Points on a hilly landscape, in no order, each with its height.
From any point a ball takes the steepest step (drop divided by distance) to one of its 2 nearest points. It stops when none of these is lower. Distance is the straight distance between rows; heights are no part of it.
zafo height 21.2: [-20  14  19 -69 -30  24  48  49 -41  10  -7   0 -16  49 -51  -4  13 -20
  -7  -9   3  27]
pado height 84.2: [-13  -9  23  40  17  11 -35  22  44  -7  37  43   1  -9 -18   0 -62 -12
  15  29   4 -37]
vozi height 14.4: [ -9 -12 -33 -15 -28   0  -5  53   0   3  23   8  -8 -46 -38 -17  -3 -31
  43   6  39 -20]
kes height 30.7: [-21  20   7  16  11 -12 -41  15  54  22  10  52 -24   4  -5  30 -21 -27
  39  24 -21 -52]
Biras height 32.7: [ -8  14 -30 -23   8  -7  -5  43  20  28  -7   8 -17   3 -20  37  47 -38
  60 -10  -6 -34]
sotig height 14.3: [  4  -9  -7  11 -17 -36  21 -19 -35 -36 -13 -74  12 -41  36   7   2  50
 -33 -20  56  33]
vezi height 16.7: [  3   5  34   7 -33 -22  40 -29 -18 -40  -3 -20  20  11  15 -20 -39  31
 -38   7  34  22]
Lufu height 27.5: [-32 -42  -4  52  -6 -28 -49  31  20  -7   9 -16 -31 -36  33 -43  18  -8
  35  27  -8 -21]
Fafin height 22.8: [-45   6  24 -50 -46  11  39  25 -31  17  -6   2 -36  52 -39 -27  -7  -6
 -13   9 -17  31]
bep height 23.4: [ 17  10 -28  -1  14 -33  14 -13 -12  -9 -41 -34  28 -54  34  36  41   5
  12 -26  18   2]
fof height 29.1: [ 32 -31 -21  -5  45  32   0  48  15  10   4  18  67  -3 -26  11  52 -16
  37 -48  21 -24]
zovo height 25.8: [  2  -5 -23   6 -13 -24  -5 -27 -25   4   7 -41  -1 -22  34  -7  11  16
  -2 -15   3  23]
nebi height 39.5: [ 28 -28   7  31  36  26   6  18  15 -21  23  12  60  -9 -13 -12  -6   2
  -9 -15   5  -1]
fiva height 28.9: [ -6  18  -6 -14 -24  22 -23 -63 -28  17  -6  22 -36  28   3 -13 -55  32
 -38  14 -29  41]
nolo height 17.4: [ 47  11 -41   0  33  23   7 -13 -15  -8  19  -7  58 -42 -23  39  -6   0
  -8 -36  32  10]
papo height 27.8: [ 18 -22  -6  31   7 -32   3 -15  -7 -21 -13 -49  26 -14  56 -16  49  28
   5 -24   9  22]
lefu height 32.8: [-10 -24  33  12 -20  14 -11  10   6 -10   7  17 -18  22  11 -63  -8  19
 -25  25 -21   6]
Vetup height 22.6: [ 15  34 -31  -7   2 -41   5 -48 -21  -4 -26 -45  14 -47  37  43   6   7
  -1 -16  15  12]
gev height 40.6: [-50  -3  25 -14 -58 -13   0   8  -8  16  -2   6 -61  35  -3 -54  -8  -7
   0  44 -17   3]
Beku height 12.9: [  5 -27 -25  13  15 -11   4  49 -11 -18 -10 -17  32 -71  -3  -1  39  -6
  26 -16  50 -11]
tefav height 47.3: [ 20  -2  -3  54  58  -1 -36 -12  32 -12  39   6  21 -31 -20  37 -55   7
  11   7   8 -22]
Kinat height 20.5: [ 25  31  -6  -4  30  24 -40 -50  25  22 -26  30 -27  15  18  38   4  -2
  -7   3 -60  -5]
Sute height 26.9: [ 17 -19 -64  -5  13  30 -35  27  15  37  30  19  -9 -24 -29  -2  34 -32
  54 -14  -1  -4]
Lilen height 62.2: [ 12   5  30   8  13  41  -2   3  30 -10  18  56  12  30 -14  -5 -35  -4
 -31  14 -21 -22]
Vogil height 29.2: [ 19  17 -61 -21   1   7 -14  -7  -9  31  17   4   2 -37 -15  26  14 -28
  34 -16  14   6]
lovog height 26.5: [-24  47  25  -8 -15 -12   2 -11  39  18  -4  43 -18  40 -11  42 -25 -35
  11  25 -15 -50]
zesu height 15.3: [-15  17  10 -58 -19 -20  41  -3 -31  20 -59 -34 -24  32  -3  17  51  -1
   5 -15 -17  41]
Gogu height 35.0: [ -8 -35 -10   9  10  14 -35  46  19   7   7  19 -25   0   4 -22  40  -8
  22   1 -36 -22]
vus height 38.2: [ 10 -21  28  30  10 -10  21   8  11 -29  -8 -11  45   6  14 -15  13  13
  -9 -10   6  -4]
mudiz height 10.3: [-22 -14 -41 -38 -41   2  -8  27 -31  49  16  -6 -50 -20 -32 -29  22 -16
  33   5  -7  33]
radut height 22.2: [  7  27   0  16  22  11 -41 -41  32   9  -4  32 -19   1  21  23 -20  -8
  -5  17 -41 -14]
zada height 22.7: [-33  22   5 -17 -27 -28 -19 -43  -3  32 -30  -6 -70  28  22  -4  12   3
   3  30 -39  27]
vugef height 9.8: [  3  16 -31 -49 -25  -3  36  12 -41  -1  -2   8  16 -43 -19   0  -5  -9
  -5  -6  49  10]
tid height 53.8: [ 17  36  29  38  35   5 -23 -74  39 -21   1  26  13  16  19  41 -66   7
 -37  23 -16 -10]
nesa height 10.0: [  3  39  38 -17 -29 -13  67 -33 -11 -27 -26  -1  41  30  -1   5 -39  10
 -42   7  19  -1]
Mus height 25.3: [ 41   3 -12  19  44   3  14 -34  -3 -17  -3 -20  61 -19  13  35   9  10
 -17 -33   1  11]
gido height 37.0: [ -4 -21  35  35  24 -11   3  17  38 -16 -12   9  30  17  22  -2  14  12
   9  -1 -19 -22]
boze height 30.4: [-23 -17  44  -7 -35 -24  49  55   3 -34 -41 -12  29   8  13 -23  34   6
   2   7  26 -31]
gosi height 23.0: [ -6 -33  58   9 -18   6  25  20  16 -33 -15   7   7  60  24 -61  16  29
 -31   9 -18   6]
budu height 10.9: [ 27  23 -15 -13   3  25  15 -47 -19   4  34  12  33  -3 -19  16 -58   2
 -32 -10  10  21]
lupam height 37.4: [ -5  41  21 -58  24  26  32  40 -18   5  -6  26  -7  82 -41  36  12 -46
   1  -9 -13  -8]
Bem height 35.8: [-29  17  42   1 -25  -2 -12  -5  27   2 -18  25 -47  45   9 -17 -14   0
 -18  45 -25 -16]
Marim height 23.1: [-12  53  18  -2 -16  -4 -14 -74  11  13  -7  32 -26  33  11  33 -53 -14
 -17  33 -19 -10]
lef height 26.1: [ -9 -27   3   6 -18 -41  26  27  -6 -14 -48 -40  12 -22  37 -19  85   6
  29 -12  10 -11]
Tutum height 14.2: [ 30  13 -23  -3  10  17   3 -35 -28  -9  42 -19  34 -33 -16  23 -57  19
 -38 -20  32  29]
Viv height 37.1: [ 10   2  -2  -9  22  21 -21   2  17  19  -8  23 -28  22   0   3  27  -8
   7  -3 -45 -10]
tofir height 88.2: [  1 -24 -10  73  40 -27 -44   4  21 -11  45 -24 -19 -50 -17  16 -52   4
  24  21  27 -31]
vitu height 25.0: [-20  58  15  -6  -5 -13  -8 -48  30  23 -16  33 -35  31   3  46 -22 -31
  -7  34 -25 -33]
desor height 34.7: [-27  32  46 -29 -24   1  44  30  -2  -3  -9  23 -14  69 -31   4  -4 -26
 -13  16  -8 -33]
Vudi height 13.1: [  4   5  11 -13 -23 -11  44  -2 -29 -25  -3 -19  33 -16  -4 -18 -24  15
 -23  -7  34   6]
Tona height 34.9: [-42  22  22   9   8 -32 -27  32  44  22 -21  25 -39  35  11  38  29 -23
  43  17 -40 -60]
dapif height 9.0: [ 16 -18 -17  13  12 -17  13  13 -33 -34   1 -50  29 -66   3   9   5  22
 -11 -10  55   7]
Sunop height 26.0: [-20 -19   7 -20 -29   0  11  34 -11  16  -3  -7 -25  14 -11 -34  37 -11
  10   3 -11  -3]
Kupe height 28.8: [  3 -16   4  42   6 -49  11  10   7 -34 -26 -49  20 -29  46   4  40  15
  20  -7  21  -6]
fakef height 25.4: [  4 -31 -42  24   9   7 -31  41  13  21  22   7   9 -43 -13 -12  37 -23
  48 -12  12 -18]
Vid height 20.3: [ 15  14 -48 -21 -13 -14   3 -50 -50   8   0 -48  12 -45  20  32 -29  29
 -24 -29  31  36]
Ror height 16.9: [ 36   1 -35 -11  14  16  13 -29 -47 -15  24 -40  41 -50  -8  33 -34  32
 -40 -35  47  35]
zifo height 30.3: [-26   1  50  15 -30 -33  24  10  27 -21 -29  -6  -1  42  23 -23  15   0
  -4  21  -6 -23]
Vokuv height 13.5: [-44  -3 -13 -42 -23  -4  -3   5 -22  41 -19 -17 -60  22 -15  -8  27 -11
  11   4 -39  49]
Dige height 29.4: [ -5 -17  17  36  12 -48  13  26  25 -28 -53 -30  34 -12  44  19  59   4
  38 -10   8 -24]
vepu height 33.7: [-18  33  -2  -9   7 -30 -12  27  38  31 -19  18 -21  20  -1  51  25 -37
  54   3 -18 -54]
fis height 39.4: [ 27  32  -3 -35  19  21  28  -8  17  13   0  40  24  36 -27  45 -10 -27
  -1 -13  -7 -19]
pudu height 32.4: [  1  27  -8   8  19 -16 -24   8  54  24  13  37   8  -9 -15  54 -26 -32
  50   7  -1 -47]
dun height 27.7: [ 42 -17 -38   8  59  46 -17   1  22  10  25  37  46  -8 -18  21  22  -2
   9 -34  -4  -3]
gafom height 13.6: [ 37  37 -26  -9  20  24  10 -34   4   6  27  29  39 -13 -22  39 -42 -22
 -10 -16  14  -2]
rus height 33.6: [ 17  29 -17  -1  27  -1 -11 -17  38  15  12  30  26 -13 -11  59 -25 -31
  29  -6   5 -30]
vetib height 11.1: [ 22 -35 -25  36  37 -11   0  30 -25 -27   0 -51  40 -74  -4  11  36  19
   5 -22  55  -2]
sop height 29.6: [  1  -8  37 -13 -18 -13  62  25  -9 -43 -48 -15  46  10  12 -22  22  13
 -25  -7  21 -13]
kuro height 21.0: [-16  42   7  -9 -19 -11 -29 -64  10  27 -19  17 -57  25  21  14 -22  -2
 -12  35 -34  15]
bab height 27.9: [-21  28  21 -56 -45 -21  62  13 -26  -2 -41  -2 -15  11 -18  -1   9  -9
  -7  10  16  -6]
Pesa height 26.4: [ 36 -19 -27  29  36  -1  -4 -33 -16 -10   5 -49  41 -26  30  20  33  33
 -17 -40   9  27]
Nivol height 38.0: [ 22   9  -7 -14  25  41 -10  -2  19  17  10  45 -10  24 -16   9   1 -17
  -7  -3 -34  -9]
lim height 27.2: [-23  11   9 -40 -40 -10  37  37 -17  10 -17  -3 -21  13 -25  -8  19 -20
  13   7   8 -12]
Numed height 16.8: [ 15  23   6   0  10   0   3 -66  -1   2 -16   7   5  29  30  10 -15  24
 -32  -6 -27  26]
vuz height 24.3: [-11  32   1  30  12 -23 -38 -46  36   5   7  16 -19 -14  22  36 -41 -24
  14  25 -12 -29]
ler height 15.2: [ 14  21  32  -8  17   8  26 -44  17  -2 -18  21  22  48  11  14  -7  10
 -33   2 -32   6]
rito height 19.5: [-11  16  -3 -66 -13  23  37  73 -25   3   0   2 -15  37 -57  -2  32 -31
  21 -10  21  -6]
veb height 25.6: [ 26  -5 -39  -1  33  30 -36 -25  -4  29  10  12 -15 -13   7   6  28   0
   3 -14 -37  18]
bemuf height 11.4: [ 12   9  -5 -20 -17   5  28  -2 -18  -7  10   2  27 -21 -19  -4 -19  -7
 -15 -10  22   3]
bik height 15.8: [ 37  28 -41 -23  18  15  12 -15 -14  -6  22   6  39 -51 -25  37 -33 -16
   0 -18  44   3]
Tema height 28.0: [-20  -7  59  41 -14 -53  23  15  42 -42 -33 -10  22  27  35 -10   7   5
   6  17   9 -27]
memi height 21.4: [  7   8 -27  12  -3  17 -74 -38   1  17   9   5 -57 -24  22 -15 -21  11
  -2  18 -43  14]
bavis height 32.6: [-37  15  50 -10 -27 -18  30  31  13 -10 -19   6 -16  59  -4 -16   9 -14
 -10  26 -12 -42]
dofum height 89.8: [ 17 -16 -25  55  31 -19 -37  -2   1  -3  51 -50 -18 -68 -20  29 -40  -2
  24   2  43 -27]
nas height 25.1: [  1   6  59  40 -25 -53  41 -13  24 -48 -35 -23  21  30  51 -10  -3  19
 -12   8  25   8]
tonof height 36.3: [-17  28  25 -50   1  25  28  19  -7  12  -5  20 -26  66 -35  16   6 -27
 -14   5 -23  -1]
keb height 30.2: [-10 -38  -2  -8   7  23   8  88  13   3  11  18  29  12 -35 -20  43 -15
  37 -26  20 -41]
gumup height 38.6: [-42  15  37 -19 -37   6 -12  12   1  10 -15  22 -70  46  -8 -33   0  -3
 -19  39 -37   5]
sar height 49.9: [ 12   8  11  63  56  -9 -37 -37  40 -14  17   3  10 -12  15  38 -44  10
  -7  15   2 -16]
katid height 25.2: [  0 -21 -67  -3 -17   7 -31   9 -38  23  51 -29  -8 -69 -15 -22  -3   2
  19 -17  25  23]
tel height 30.5: [-27 -31   7  39  -5  -9 -57  38  32   2  16  20 -36 -30  14 -40  -1  -6
  28  31 -21 -29]
bim height 37.6: [ 13   6  16  35  25 -32  19  -6   3 -35  -2 -33  29 -35  -4  36 -39   8
  -4   6  49 -22]
gofe height 73.2: [  3 -30  34  41  -5  31 -19   1   5 -41  37   9   3  10  -1 -64 -60  35
 -51  25   9  20]
revas height 16.6: [ -5  -2 -32 -37 -21  22   7  70   7   5  25  21  -3  -2 -48 -15   8 -29
  41  -3  37 -31]
ziman height 23.7: [ 24   5 -20  17  22  29 -60 -33   4   7   4  12 -26 -16  25 -12  -2  19
 -11   4 -45  18]
Faz height 39.2: [ 34  36  -1 -19  34  38   1 -28  25  16   7  51  19  36 -17  41 -21 -20
 -19  -8 -26 -15]
Dugeb height 24.6: [-27 -13  -3 -33 -17  15   1  56  -3  24  15   7 -37  29 -38 -24  40 -30
  28   7  -4 -16]
sufur height 28.7: [-10   3  37 -48 -34  -5  66  27 -27 -23 -42  -8  13  27  -8 -18  27   7
 -21  -5   9  -1]
Zomo height 14.7: [-18 -17   5  31 -32 -40 -17 -18 -19 -24  28 -66 -26 -33  28 -29 -35  18
  -5  13  40  11]
fule height 29.0: [ 17 -13 -58  12  15  12 -47 -46 -34  30  35 -31 -11 -37  23  12 -15  31
 -23 -23 -12  46]
zit height 55.9: [  6  23  24  35  16   4 -16 -47  26  -9  29  29   9   1  -2  25 -77 -11
 -20  20   1 -15]
Kaz height 42.6: [-45  -9  26  -5 -63 -29   7  -8 -14   4 -19  -8 -53  41  25 -59  -4  27
  -3  33  -2  29]
vin height 78.6: [  2 -35  38  48   9  37 -27  31  27 -38  28  29   6   4  -8 -58 -51  20
 -33  33  -4  -5]
lom height 21.1: [  2   5  38  31 -25 -44  27 -28  -5 -45 -13 -43  10  10  42 -16 -16  32
 -28   1  38  26]
puze height 64.0: [  0  -3  29 -14 -12  33  11   7   9   1  19  37  -2  41 -19 -24 -26  -1
 -35  15 -18  -7]
bovo height 38.4: [ 15  38   9 -50  33  22  30  16   9  12  -6  29  11  66 -38  59  13 -37
   8 -19  -8 -36]
Tul height 15.0: [-16  -2 -10 -31  -6  23  -8 -11 -19  39  -9   7 -50  20 -14 -11   9   4
  -8   3 -41  48]
Mot height 37.7: [ 16 -27   8  22  16  32  -4   5   2 -20  27  10  32  -2  -4 -32 -15  17
 -28  -1  -5   8]
suve height 30.9: [-14 -15  -4 -56   2  35   8  11 -34  29 -11   2 -26  46 -27   0  25   1
 -10 -23 -37  58]
nuvig height 21.6: [  8  28 -26 -10 -14 -26   6 -57 -37  -8 -13 -48   2 -55  29  45 -28  15
 -17 -12  41  12]
feru height 40.4: [ 15  -6   6  39  18  -9   1 -14  -2 -22  26 -22  21 -31 -13  10 -50   0
 -11  12  33  -7]
dig height 13.0: [ 12  26  29 -19 -12  12  41 -41  -6 -10  -6  18  33  39  -3   2 -34  13
 -44   3  -2  11]
Diz height 31.9: [ -9 -13 -14 -24  25  12 -10  67  10  23  -3  19  -5  28 -22  14  61 -32
  53 -20  -8 -39]
mimu height 36.1: [-15  11  14  -6  15  -7 -20  12  29  19 -23  23 -42  35  12  24  34 -17
  15  14 -50 -35]
Patu height 27.3: [ 11  -1 -79 -15  -7   6 -25   8 -27  34  31 -14  -7 -67 -17   0  12 -18
  43 -12  26  19]
Lidez height 28.3: [ 30   4 -63 -36  12  33 -18   0  -6  42  24  21  -6 -12 -32  17  26 -25
  37 -17  -2  11]
lem height 7.0: [  1  -3  -9 -11  12 -35  33  -2 -38 -38 -21 -24  21 -72  17  25  10  17
 -24  -8  72   1]
Tenir height 17.0: [ 34  -9   7  32  15 -27  22 -23 -13 -48 -10 -77  26 -24  23  21   1  50
 -39 -18  57  22]
budan height 26.3: [-20  36  25  40   0 -37 -32 -64  36  -8 -12   1 -31   6  47  27 -43 -16
  -2  35 -14 -21]
Buf height 29.3: [ -2  23  43  49   7 -13 -29 -52  43 -26 -12  15 -17  19  43   4 -45   9
 -19  34 -12  -7]
fot height 34.8: [ 16  21  -7  -1  10 -12  13 -10  12   1  -6  11  27 -14  -4  37 -14 -21
   8  -5   6 -26]
seta height 26.8: [ 44 -14 -40  11  56  38 -35 -19   8  21  11  15  24 -18   3  19  32   0
   4 -33 -27  11]
baz height 34.4: [ 23 -25 -40  -7  12  49 -21 -24 -34  17   3  14   0  11   8 -23  -6  45
 -33 -25 -33  57]
fuman height 8.5: [-10  -4 -21 -45  -9 -14  41  14 -48 -17 -20   1  19 -71   4  -1  20   9
 -19  -6  67  13]
lotiz height 18.8: [ 29  11 -52 -32  -7  12  17 -30 -58   8   7 -19  26 -42 -12  20 -20  26
 -23 -40  30  40]
memat height 18.9: [-12  10 -18  -1  -9   3 -48 -21   9  32   9  21 -60 -11   7 -10  -6  -9
  10  23 -37   9]
pofa height 25.5: [-12 -16   5  10 -19 -43  12   3   2  -6 -32 -34  -8   0  43 -18  56   4
  23   3 -11   0]
rebe height 31.4: [ 15 -34 -39  21  12  23 -24 -25 -31   6  40 -29  18 -29  12 -15 -12  38
 -33 -27   3  48]
soga height 28.1: [-25 -41  45  10 -26  20  -2  47  13 -21   1  19 -18  46   6 -79  12  18
 -26  21 -23  -5]
nilag height 26.7: [-19   4   8 -16 -32  11  -6 -29 -16  16   2  18 -31  32   1 -25 -32  15
 -26  27 -23  24]
koriz height 24.8: [ -2  -5  -4   9  -7 -26   2 -17   5   4 -17 -18  -4   7  32 -11  28   8
   6  -1 -16   6]
begik height 24.5: [-27  -2  25 -33 -38  10  32 -11 -23  10  -1  12 -18  45 -19 -34 -23  11
 -24  17 -13  20]
Mapug height 39.3: [ 17 -34  17  26  22   6  28  37   3 -36  -2 -11  68 -14 -15 -10  11   9
   2 -21  19 -11]
savi height 22.9: [-24   4 -16 -22 -13  15 -12  35  17  29  23  24 -39  14 -26 -12  11 -33
  28  15  -9 -17]
lobu height 82.2: [ -7 -26  18  48   8  24 -48  32  30 -18  32  39  -9 -13  -9 -35 -45   1
  -6  25  -5 -18]
vod height 23.8: [-10   7 -13  -9 -14 -19  -5 -38  -4  27 -22 -16 -41  10  29  -6  24  12
  12   3 -33  28]
Nud height 14.5: [-31  -2   5 -40 -15  -9  12   1 -25  26 -36 -29 -44  34   6  -3  55  -5
  12 -10 -35  40]
zez height 8.6: [-10 -12 -34 -22 -39   6   3  16 -28  25  16  -5 -17 -26 -23 -34   6 -10
  18   0  14  16]
regem height 18.6: [  3  40  15 -19  19   3 -26 -52  16  20 -40  17 -46  43  21  37  16  -4
 -17  17 -61   9]
dofog height 35.9: [ 30 -18 -14  -1  22  44 -10 -16 -14   5  27  16  27  10  -7 -24  -9  21
 -33 -19 -21  31]
nosa height 29.7: [  9 -43   4  11  26  25   4  74  13  -4  -5  17  55   7 -18  -5  54  -9
  37 -39  19 -36]
zamo height 22.0: [ -3 -26 -28  20 -16  -7 -21  25 -23  -1  44 -33  -1 -64  -7 -30 -14 -11
  20   3  35   7]
Dom height 18.2: [  6   8 -34 -63  -8  37  22  59 -10  10   7  15  -4  15 -58   2  23 -31
  31 -10  33  -8]
fosi height 29.5: [  0 -23  30 -36 -23  17  53  21 -30  -2 -21 -11  21  46 -14 -35  29  21
 -22 -14  -8  17]
Rerup height 10.8: [-25  -4   3   3 -47 -43  12  -4 -40 -26  -7 -58 -15 -48  28 -28 -23  19
  -8   4  55  12]
vuson height 21.9: [ 32 -30 -43  41  50  18 -38  13   3   0  40  -9  39 -55  -8  14  19  -1
  19 -29  10   9]
sofat height 12.6: [ -7  11  -1  -1 -38 -40  26 -21 -37 -26 -11 -49   5 -33  38  -3 -13  32
 -19  -7  46  23]
Sepod height 32.3: [-16  12  46  27 -10 -14 -16 -17  41 -19 -13  26  -7  37  28 -10 -29   4
 -14  38 -15 -22]
kamo height 31.1: [ -2 -35 -22 -19  20  34 -12  83   8  13  15  14   7  35 -30 -17  62 -24
  43 -21   3 -32]
torav height 18.5: [-19 -14  -6  24 -30 -18 -19  -8 -21  -9  42 -39 -27 -46   5 -29 -42  -3
   9  11  29   8]
mebar height 27.1: [ 33 -20 -14  30  36 -14   2 -34  -9 -21 -18 -50  35  -3  57   4  53  40
 -14 -46  -2  37]
Dimat height 24.7: [ 33   9  -7  -9  21  10  29 -37 -19   1 -14  -8  48   1   8  23  23  11
 -11 -31  -7  13]
rana height 52.1: [ 15  16  40  50  50  -5 -10 -42  46 -25  -6  21  34  20  10  38 -44   9
 -20  11 -11 -18]
Nutak height 26.6: [-12 -37  13 -13 -13 -18  27  54 -12  -3 -44 -30   9  10  15 -29  84  -5
  21 -13  -6 -22]
rit height 27.4: [ 16   0 -49   2  14   0 -20 -43 -32  27  17 -25   2 -32  21  10  11  16
  -1 -30 -15  37]
vufe height 68.7: [ -8 -18  36  33 -10   8   6 -14   9 -28  27   8  12  11  -1 -44 -53  16
 -35  23  12   7]
pakav height 10.4: [-26  -7  -7 -11 -51 -20   7  22 -25   8  17 -15 -21 -32 -12 -34  -4 -16
  23  19  20  -6]
delu height 17.1: [ -7  17 -32 -21  -7  15 -35 -31 -17  47  -1  17 -57  -5  -5   5  -9   1
   0   8 -44  30]
fube height 33.1: [-26 -41   7  27 -14  11 -44  64  31   5  14  24 -34  -9   1 -48  25  -8
  27  20 -31 -30]
pak height 36.2: [ -3 -32  16  21  19   7 -17  26  27  -3  -6  17   4  12  23 -18  36   5
   9  -5 -26 -18]
murob height 19.8: [ 32 -15 -38  29  37  24 -17 -12 -11  -2  45 -13  35 -41 -11  16  -8   4
  -7 -25  12  21]
guk height 34.1: [-36 -10  39   8 -50 -36  28  51  12 -26 -16  -9   1 -14   1 -37  -6 -14
  19  30  28 -40]
gedi height 14.0: [ -1  18  62  -8 -35 -22  57 -20   9 -37 -27   5  31  60  16 -13 -12  16
 -39  12   9  -1]
fopu height 24.1: [ 16 -45 -33  38  31  21 -27  45  11   6  38   6  34 -40 -28 -14  26  -6
  38 -19  21  -7]
Gesap height 24.9: [-16 -32 -22  32 -15 -24 -22  22  -1   2  18 -27 -13 -47  13 -26  18 -11
  33  10   8  -3]
kop height 16.5: [ 10  20  -6 -23  -2 -12  22 -60 -22  19 -29  -9  -1  36  26   7   2  21
 -20 -12 -30  38]
ranum height 43.7: [ 27 -16  -7  53  45   8 -19 -13   6 -15  53 -24  15 -39 -17  15 -48   8
 -13   3  25 -10]
namo height 32.0: [-28 -25  34  -8 -49 -19  40  64  -2 -16 -14 -10   3   3  -8 -46  26  -7
  11  18  19 -32]
zoze height 28.5: [ 33 -14 -15  -4  40  34  12  19  12   8   6  22  54  14 -23  17  33 -12
  11 -41   1 -15]
zini height 36.0: [ 14  25   8  24  24 -29  13 -10  19 -18 -13 -12  31 -42  -1  55 -27  -9
  17  -6  33 -29]
Rol height 33.2: [ 11 -41 -31   7   5  27 -15 -16 -43   5  13 -18  10  -1  14 -43   4  54
 -30 -27 -17  56]
degup height 58.0: [ 18  20   9  18  26  27 -19 -21  36  -3  45  54  22   0 -28  26 -81 -17
  -9  12   5 -20]
dumig height 28.6: [-19  26  15   1  -1  11 -28  11  40  13   1  49 -35  30  -8  13 -23 -26
   6  26 -25 -40]
Ragog height 12.0: [-32 -14 -29 -49 -16   9 -12  33 -28  39  -2 -11 -63   3 -28 -10  52 -27
  32  -7 -23  36]
vizo height 18.7: [ -1 -12  56   9 -31 -16  43   2   2 -39 -16  -8  26  49  21 -51  -5  29
 -35   4  15  19]
taruz height 24.0: [ 22   7  -9 -19   6 -14  35 -13 -21 -13 -36 -17  42 -20  19  17  32   9
  -7 -23  10   3]
zop height 12.5: [-22 -16 -29  -5 -40 -24   2  44 -13   2  10 -13 -22 -68 -14 -21   6 -30
  45  13  42 -20]
Segi height 15.6: [-32  21  16 -50  10  -3  -3 -13  -7  28 -35 -11 -57  47   3  28  44 -20
   8  -4 -54  39]
loved height 30.1: [-10 -22  22 -44 -11  24  30   8 -30  15 -22  -8 -13  55 -14 -28  30  18
 -16 -15 -29  42]
zub height 60.2: [ 28   8  16   2  19  53 -13 -16  24 -11  39  67  24  18 -32  -4 -71  -1
 -36  15  -6 -12]
muvu height 65.9: [-10  -7  38  10 -16   7  23   7  15 -16  16  19  26  20 -11 -30 -26   2
 -18  20   5 -17]
salo height 30.6: [ 10  10 -28  -4  -5  43 -44 -52 -31  27 -10  20 -39  16  11 -11 -47  36
 -32   4 -46  54]
Gugo height 86.0: [ -5 -17  12  52  23 -10 -31  23  28  -9  43  13   2 -34 -28   7 -58  -6
  37  23  25 -30]
gad height 29.8: [-17 -13  40  25  11 -49  26  53  32 -33 -57  -8  49 -16  20  24  45  11
  40 -13  18 -48]
nog height 20.9: [-11  13 -28  -6  -2   9 -40   7  19  39  20  31 -54  -4 -15  -3   2 -31
  26  20 -31 -14]
Gogi height 17.2: [-16  41   9 -42  10   5 -20 -38   4  36 -38   2 -70  45   2  41  21 -20
   1  11 -61  27]
miveb height 15.7: [ -3  22   7 -38 -19 -20  36 -42 -19  19 -51 -25 -16  33  13  10  27  10
  -1 -11 -20  38]

Where does a ball stop that starts at each point below?
gev: Vokuv
fiva: zez
bovo: lem
Mus: budu
Lidez: budu
pado: kuro
degup: kuro
zini: kuro
Rol: kuro

Write out the way that a ball takes from each point below.
Dige: Kupe > papo > mebar > Pesa > Mus > Dimat > taruz > bep > Vetup > nuvig > Vid > lotiz > Ror > Tutum > budu
tofir: Gugo > pado > lobu > vin > gofe > vufe > muvu > puze > Lilen > zub > degup > zit > tid > rana > sar > tefav > ranum > feru > bim > zini > fot > rus > pudu > kes > dumig > lovog > vitu > Marim > kuro
nebi: Mot > dofog > baz > Rol > rebe > fule > rit > zovo > koriz > vod > zada > kuro
